Each row is a point on a landscape with many valleys, with its height.
A ball rolls from a point to whichever of its 6 nearest points has the largest drop for the distance, and stops where none of them is lower. Distance is the straight distance between rows; heights are no part of it.
Beg: [ 27 -23 -65 -69  10   1  28  13]  height 45.1
serab: [ 15  38   3   6 -32 -24 -52   3]  height 21.0
mesoz: [  4  26  80  37  38 -24 -43 -23]  height 21.4
ver: [ -7 -20  68  36  52 -13 -15   0]  height 17.9
sovum: [-27 -32  77  41  47  15  24  -2]  height 22.4
Lag: [-31  80  10 -38 -60 -32 -20  44]  height 39.0
piti: [  9 -41 -49 -53 -12  25  44  10]  height 30.7
Paze: [ 34  49 -90 -66  12 -31   8 -12]  height 43.4
vumas: [-38 -25  78  48  38  40  43 -14]  height 28.3
gopir: [ -5 -28  59  37  44  -9 -11   5]  height 19.8
nemab: [  2 -47  -4   0  -5   4  -5  22]  height 37.5
Giz: [-32 -42   6  63 -15  40  46 -26]  height 50.1
fori: [-20 -20  99  32  61  24  10  -2]  height 28.4
kul: [-17 -35 -23  97  11  69  36 -47]  height 60.2
voto: [ 14  71 -52 -59 -26 -19 -14  -6]  height 29.9
mab: [ 15  66 -41 -48 -35 -16 -21  -4]  height 24.6
Zuv: [-40  93 -12 -69 -45 -36  -3  48]  height 72.3
Dekeg: [-14 -59 -18   6 -25  28  33   7]  height 32.0
Nagaf: [  8 -24  33  30  24 -19 -28  10]  height 34.1
viro: [ 22   4  -6  -1 -11 -13 -51   5]  height 42.0
Keva: [-26 -50 -11  55 -24  41  42 -23]  height 57.9
vam: [  9  11  58  41  32 -29 -45 -13]  height 27.8
fumuv: [-20 -45  43  38  23   1  11  12]  height 12.7
vaf: [  4 -38  15  19  10 -10 -20  20]  height 54.1
Taniz: [-34  97 -24 -72 -41 -39   6  38]  height 65.3
kovep: [-23 -54  -2  22 -20  21  35   6]  height 45.4
zabi: [ 35  40 -67 -62   3 -15 -10  -6]  height 48.4
vafa: [ -6 -57   2   7 -11   6  12  22]  height 37.9
kuzim: [-17 -25  -5 101  27  75  38 -47]  height 58.7
vadu: [  4 -55 -17 -11 -15  12  12  24]  height 20.2
Tik: [-30 -44  48  51  15  19  38  -1]  height 22.6
pefir: [ 14  79 -70 -58 -17 -32   3 -15]  height 34.7
Tet: [-35 -22  33  79  15  57  51 -39]  height 40.8
Leze: [ -6 -15  80  34  59  -4 -15  -7]  height 15.1
rasap: [-10 -56  16  22   0   7  15  17]  height 38.9
Zeg: [ -3  53  39  30 -34 -41 -44  -7]  height 42.3
zif: [ -7  76  -9 -36 -58 -26 -25  20]  height 22.1
rek: [ 17 -40 -16 -15  -5   3 -15  25]  height 36.1
muza: [  6  31  43  36  -3 -37 -46 -14]  height 36.5
Vonaz: [ 38   9 -96 -70  29 -34  32   3]  height 50.0
Duz: [ -3  81 -30 -49 -47 -23 -14   8]  height 30.0
mifad: [  6  43  25  23 -32 -35 -45  -3]  height 33.0
Sodo: [ 27 -23 -33 -38  -4   3 -19  20]  height 37.6
Zus: [ 13   0  21  26   4 -24 -49  -3]  height 51.6
pek: [  2  18  90  35  53 -12 -40 -21]  height 29.4
vudol: [-11  -4 113  25  74  24 -19  -9]  height 38.1
vig: [-35 -36  33  65  10  36  53 -23]  height 33.9
zemo: [ -3 -50 -43 -33 -28  32  48   3]  height 27.7
seg: [ 23 -32 -40 -47  -4  10   6  20]  height 27.2
vetu: [  4 -51 -30 -27 -18  19  21  21]  height 8.2
kinos: [ 37  -1 -70 -70  14  -8  10  12]  height 56.4
Tufil: [ 34  25 -98 -70  28 -40  21  -5]  height 48.3
zumid: [ 17  -8  12  17   0 -17 -46  10]  height 60.9
merez: [ 34  24 -39 -39 -13  -4 -37   8]  height 32.6
Tovi: [ -4  94 -50 -63 -34 -34   3   1]  height 36.4
pugo: [ 32   6 -50 -47  -3  -2 -22   7]  height 44.6
gor: [ 30  51 -55 -54 -11 -13 -22  -2]  height 36.3
turu: [  5  28  71  41  26 -29 -41 -21]  height 25.1
gule: [-21 -37 -29  78 -15  61  34 -40]  height 64.4
zul: [ 22 -25 -71 -73  11   1  49   7]  height 47.8
deso: [ -1   4 102  34  65   0 -32 -18]  height 30.1
Vefe: [ 12  55  -5 -13 -42 -21 -42   3]  height 12.1
zakep: [-34 -36  51  56  19  27  49 -12]  height 26.8
zerun: [ 19  58 -29 -35 -37 -13 -35   1]  height 18.5
Diz: [-11 -55 -33  -8 -36  37  39   1]  height 28.5
Nofug: [-22 -52 -26  27 -35  43  43 -13]  height 46.4

Where does a ball stop that starts at each point below?
pugo: Vefe
Tufil: Vefe
Tet: fumuv
Giz: fumuv
muza: Leze
vumas: fumuv
pek: Leze
Tovi: Vefe
